A landscape with many valleys, sampled at points; each row gives a point and its height.
From any point a ball rolls to the lowest of the 2 points nearest to it. It stops when none of these is lower. Distance is the straight distance between rows; heights are no part of it.
Nuz: [ 22 -32   1 -10 -47   3  24 -16   7 -12  18  -1  25   5   7  -7  10 -18
 -12  -7 -19  33 -14 -19]  height 28.2
dapim: [-10 -12  14 -15 -12   6  -1  -5  28   0  50  -5 -12 -20  32   8 -20 -24
  15  -5  -8  13 -30 -33]  height 45.3
fav: [-17   7  26 -24   1   8  -3  14 -12 -13  28  16   3   1   5   9 -10 -20
  -6  14 -14  13 -14  -9]  height 50.6
finu: [ -1  -9  15 -29 -11   6   9  -5  14 -11  47  14  15  -5  12   5   0 -24
 -14   2 -29  18 -26 -33]  height 52.3
zudo: [-18   6  28   9  -3  -9  -7  30 -50 -14  -7  17 -12  41  19  25  -6   7
  12  11  23  23 -24  30]  height 38.5
Dilu: [ -5  -7  22 -22 -16   9  -1  14  -9 -20  23  10  16  15   8   9  -1 -11
   7  13 -16  23 -15 -12]  height 47.6
Dukop: [ -1  20 -25  16  37  -4   0 -13  -5  21 -15  10  -4  -5 -23  -4  15  27
   2   3 -17 -36  17  28]  height 32.3
niv: [-20  21  17 -10  11  11  14  10 -24 -16 -16  18 -16  10  -7  10  11   3
 -14  -4   0  -4  -4  23]  height 56.4
Pago: [ 28   8 -18  10  10  -2  -2 -16  26  16   2  -8  15 -31 -21 -17   4 -12
 -27   0 -14 -19  10 -20]  height 64.3
bipo: [-24  22   8  10  17 -13 -10  15  10  17   0  16   7 -19  20  10 -29 -17
 -21   9   8 -12  14 -13]  height 61.8
tarat: [  2  17   5  24  12 -12   8  -8 -10   2  -9  -1 -22 -26 -29 -13   9  11
 -34   1  -4   3   4  15]  height 75.5
Gul: [ -7  -2  16  -4 -13   9  -4  21 -53 -17 -17  13   2  42  14  24   1   5
  17   8  32   6  -8  36]  height 26.9
lenom: [ 19 -17 -37   3  -9  -2 -12 -10  25  17 -16 -25   3   6   3 -17   1  18
  39  -5  12 -26  23   5]  height 78.0
bomas: [  6  30  -8  -7  11  12   2   6  13   2   3  17  20 -27 -15  -6   5 -18
 -31   4 -28  -5   8  -9]  height 59.7
gakep: [  5  -9   2  17  23   0  22 -26 -17  -6  -9   5 -10   8 -39 -11  34  32
   3  -5 -31   2   1  27]  height 74.6
zuzib: [-19  17 -20  15  51 -10  12  -6   5   7 -19  11 -16  -4 -22  -9  24  33
  -3  -3 -21 -42   7  36]  height 37.0
vimep: [ -2  -6  21  16 -23 -15 -13  28 -32 -14   3  -2   0  25   8  15 -17  -4
  15  21  12  33 -14   2]  height 51.6
merid: [ 21 -14 -24 -17 -45  29   9 -25  31   5  18 -15   4  -4  25   3  -5   5
  34 -20   3  16   4   3]  height 25.8
simo: [ -3  -5 -14  10   2  -5 -13  10   4  18 -27 -17   7  21  27   4 -13  10
  15   2  43 -35  29  11]  height 69.8
bobob: [  9   7 -28 -17  -4  12  -5  -6  33   5   0  -5  15 -10  -9 -12  12  -1
  -2 -11 -12 -17   8 -23]  height 71.3
ribal: [ 12   8 -17  33  12 -11 -13 -14  -3  27 -13 -14   2 -19 -21 -18  -2   6
 -18  13  -2 -15  26   2]  height 21.7
zud: [ 15 -10 -31 -17   5   7 -12  -3  10   8 -12 -11  14  15 -10  -9  11  12
  31   2   1 -28  19   0]  height 81.4
varo: [  2  10  25 -18  -4   6  14  -2  10  -5  33  22  14 -11   1   4   1 -33
 -36   5 -36  15 -20 -29]  height 54.9
vezi: [ 29 -18 -11   9   6   7  -1 -12 -24   6 -12  -5  16  21 -27 -10  15  22
  31  12   4  -4   9  27]  height 86.9
vasa: [-12   5  16  -6   2   0  -7  16  14   0  18   3   3 -13  13  -2 -17 -19
  -6   7  -8   4  -3 -23]  height 53.9
vure: [ -9  10  -3  27  18 -15  -2  -9 -23  19 -32  -7 -20  13  -5   2   7  22
  -7   3  24 -21  19  33]  height 73.0
viz: [-10  16   0  -6  14   3  -8  19   2   3  -1  13  11  -8   6   3 -13 -11
 -13   5   4 -16  15  -9]  height 58.0
Zeram: [  7   9 -27  15  22  -3 -10 -12   6  23  -8  -2  -1 -12 -24 -17   2   6
  -4   8 -14 -25  19   9]  height 26.4
merul: [ -2  32   6  18  24  -5  -1   7  14   8  -7  15   1 -44  -7  -7 -18 -15
 -40   5  -3  -8  19  -9]  height 79.9
lepe: [ 25 -24  20  12 -41 -10  16  -8 -19 -16  18  14  23  12 -10   8  10 -16
 -12   1 -16  61 -28 -10]  height 10.2
goreg: [-16  17  28 -16   4  14  13  14 -29 -22   8  20  -5  10 -12  15   2  -2
 -10   4 -12  18 -14   3]  height 54.1
Rer: [ 10  -3 -38  10  12  -8 -19  -9  43  26 -18 -15  12 -19  -3  -7  -5  14
   9 -11  -3 -34  27 -12]  height 70.8
lizol: [ 11   5 -31   6   4  -5 -11 -12  46  19  -6 -14  11 -31  -2 -10   1  -3
  -4 -14  -8 -24  15 -27]  height 67.9
Tuv: [ 19 -18 -11   3 -42  12   7 -13  19   8  11 -25  -1  -9  21  -6 -14  -1
  24 -14  11  21   3 -11]  height 31.7
Vupa: [-17 -21  29 -16  10 -10 -22  14 -14  -9  28   6 -11  17  16  17 -11 -24
  18  21  11  25 -40 -22]  height 61.4
tuf: [ 18  -7  -1  27 -16 -19 -16   3 -27   6 -20 -13  -1   7 -13  -2  -4   6
   0  17  25  16  10  17]  height 12.6
dulu: [ -4 -29  22 -30 -13   3   3  -9  15 -10  48   5   0   0  24  13  -3 -26
   7  -1 -19  31 -36 -37]  height 49.1
ponu: [ -4 -24  14  -8 -20   3  -2   9  -2 -16  27  -2   8  11  18   4 -14 -10
  22   4   1  21 -14 -18]  height 42.4
Rivop: [ 11   3   4  10 -10  -3 -12   8 -35  -6 -19  -1  -3  20  -5   7   0   2
   6   9  25   8   6  21]  height 20.4
vivag: [-13  21  -3  -8  32  14  21 -13  -2 -16 -16   9 -14  -8 -29  -6  29  13
 -19 -11 -25  -9  -5  12]  height 64.1
Fek: [-30   3  11 -41  16  12  -8  10  27  -9  37  17   9  -8  25   6 -11 -20
  12   6 -15  -3 -18 -30]  height 27.3
Vam: [  5  -3  12  -5  -4  10   1  23 -42 -10 -21   5   0  32  -3  11   3  13
  15   7  24   1   4  28]  height 16.8
Ruza: [  9  -5 -40   2   2  -1 -21  -6  34  27 -19 -12   5  -4  10  -9  -1  17
  24 -14  18 -44  29  -4]  height 74.3
noke: [ -1  26  14 -13   8  14  14   4   2 -13  17  23  11 -17  -9   0   7 -25
 -37  -1 -32  12  -8  -6]  height 57.2
Vofib: [ 21 -15 -30  -3  11   7  -4 -14  -6   8  -9  -3  24  21 -23 -12  21  22
  25   8 -15 -12  10  13]  height 84.4
Vem: [ 29 -38  15  -7 -48 -14  31 -16  -6  -7  26   9  32  13   2   5  11 -21
 -20 -11 -19  44 -24 -23]  height 20.0
futi: [  0  -2  -8 -29 -16  21  -1   4  27  -9   9   0  22   2   9   0   2 -10
   8 -16  -8  -3   6 -22]  height 20.2
fimak: [  9 -26   8 -12 -42   3  16  -3  10 -11  26 -11  13   6  18  -1  -5 -12
  10  -7  -2  30 -17 -18]  height 35.8
sog: [-11  19  17  35  -4 -28 -10   9 -23   4  -1  -1 -18 -13  -3   6 -22 -12
 -27  14   9  21   4   5]  height 69.9
Vemu: [ 16 -26 -11  -5 -27  12   2  -3  15  -6  -5 -23  10   6  11  -2  -5   5
  37 -11  22  12   6   5]  height 38.2
Valim: [ 12 -17   5  24   1  -9  27 -30 -20 -12  -4  -2 -17   3 -43 -12  35  26
  -9  -8 -27  19 -10  18]  height 72.2
Lig: [ -8  -7 -12  -4 -15   5 -16  14  11  13 -16 -14  -3  17  40   4 -16   8
  39 -11  44 -25  21  15]  height 62.8
nulef: [ -1   4   3   0 -17  13  -2 -17  37  12  45  -3 -13 -28  39  14 -20 -19
   9 -11 -15   3 -18 -27]  height 42.1
Kunu: [  4  -4  -7   8 -39   7   3 -14  32  12  29 -16 -12 -27  26   1 -24 -11
   8 -18   1   7  -4 -20]  height 37.8
Gera: [  8  33  -1  22  23  -4   7  -8   1   8  -1   6 -11 -40 -23 -12   3  -7
 -47  -5 -17  -1  10   1]  height 77.8
loko: [-14  14   9   2  34 -10  27  -5   0 -19 -20   2 -27 -12 -33 -18  24  19
 -36 -11 -17  -9  -9  14]  height 66.6
karo: [ -4 -15  -2   4 -27   1 -15  17  -1   3  -2 -17  -5  18  54  14 -28   8
  48 -11  44   0   5  18]  height 54.7
zad: [-15  10  29  15  -1 -12 -11  23 -41 -15  -2   7 -14  19   2  22 -14  -2
   5  12  10  25 -11  13]  height 46.0
Dipo: [ -1  22  10  22  -4 -14  -2   4 -21   6  -6  -2 -14 -20 -17  -4  -9 -10
 -31   9   0   9  13   0]  height 72.6
Rirum: [-23  17  16  32   8 -24 -10  14  -8  16  -8   5  -8 -14  18  12 -30 -13
 -22  21  21  -4  17  -6]  height 65.8
Sez: [ -3 -13   1 -44 -19  31   1  -2  26 -15  19  -1  16  10  21  10   2  -6
  34 -23 -11  10  -3 -18]  height 12.7
Sevak: [ 12 -30  -2  -2 -33   6  -4  12  -1 -14  -9 -21   8  21  30   3 -17   8
  53  -4  37  16  -5  16]  height 45.6
soru: [ 29 -14 -19  36 -15 -18 -17  -5 -12  19 -16 -21  -1  -2 -21 -19  -8   4
   4  18  15  17   7   1]  height 11.1
Mib: [-15   9  -1 -39   4  18  -1  16  32 -11  21  19  21  -9  17   8  -1 -16
   3 -10 -21  -5  -9 -28]  height 23.0
nem: [ 24  -6 -14  31  -9 -18 -13 -14  -2  18  -8 -20  -1 -19 -25 -23  -7  -1
 -12  16  -3   3  16  -7]  height 16.7
dib: [-21 -16  22 -21  17  -9 -16   7   9  -6  38   0  -7  -3  17  11 -14 -26
   5  16   9  19 -36 -35]  height 64.0
Dage: [ -2  21   1  -9  18  13   7  -1 -19  -4 -15   7  -7   4 -24  -1  15   3
  -7  -1  -5  -6   7  21]  height 60.4
nelez: [-29  13  17 -12  24   7  25  15 -19 -25 -28   4 -32  15 -12   2  16  15
 -19 -13   7 -17 -12  28]  height 52.0
visep: [-27  12  -6   9  50 -10  20  -1  -2   0 -32   9 -33   8 -14  -6  25  31
 -21 -14   3 -43  -5  28]  height 42.9
Zona: [ 19  19 -16  -9   8   6  -1  -7  28  10   4   5  23 -32 -20 -15   6 -16
 -39  -5 -29 -10   4 -21]  height 61.9
Vonar: [ -6  -6  18  10  12 -11  30 -15 -21 -29 -13  -3 -27  -8 -41 -18  28  22
 -23  -9 -18  12 -10  11]  height 69.3
sive: [ -6  15  -9   7  24   4  -9   1 -12  21 -29   2   1  11  -3   4   4  10
  -6   6  19 -32  22  19]  height 67.2
Bopus: [ 13 -18 -19 -40 -38  32  10 -18  29  -9   8  -8  14   8  20   2  10   5
  32 -31  -6  10   5  -9]  height 19.8
fes: [-12 -21  30   2  -3 -19 -25  23 -28 -10  19   3  -3  27  19  21 -11 -12
  28  23  20  30 -30 -14]  height 57.7
gafu: [-32   8   6 -11  41  -2  23   7 -11 -18 -30  12 -26  15 -13  -9  31  25
 -20 -10   2 -32  -7  26]  height 47.7
ramil: [ 14 -20 -25  15   1  -7 -15  -1   9  20 -28 -25   1  14  14  -9 -12  16
  29   6  41 -26  24  13]  height 74.9
gegib: [-19  10   0  28  27 -25   5  -6 -25   1 -39 -11 -40  11  -6  -3  10  28
 -20   2  30 -21   3  37]  height 77.6
riri: [ -1  21 -15 -13  21   7 -13   4   5  12 -22  12   9   1  -3  10   1   7
  -3   1   3 -31  21   4]  height 62.6

Call two points neighbours if one is among the 2 nearest of the other. Go from one point of each pair to the other, from neighbour to neighbour, staying as low as possible. Name the highest point that can't be avoided.
Sez, lepe: vasa
Sez, Vam: niv
Vam, soru: Rivop

Where does a ball stop that starts at each point below?
Pago: Sez
Vupa: Vam
fav: lepe
gafu: soru
Vonar: soru
gegib: soru
Vofib: lizol
ramil: Sez
Kunu: Sez
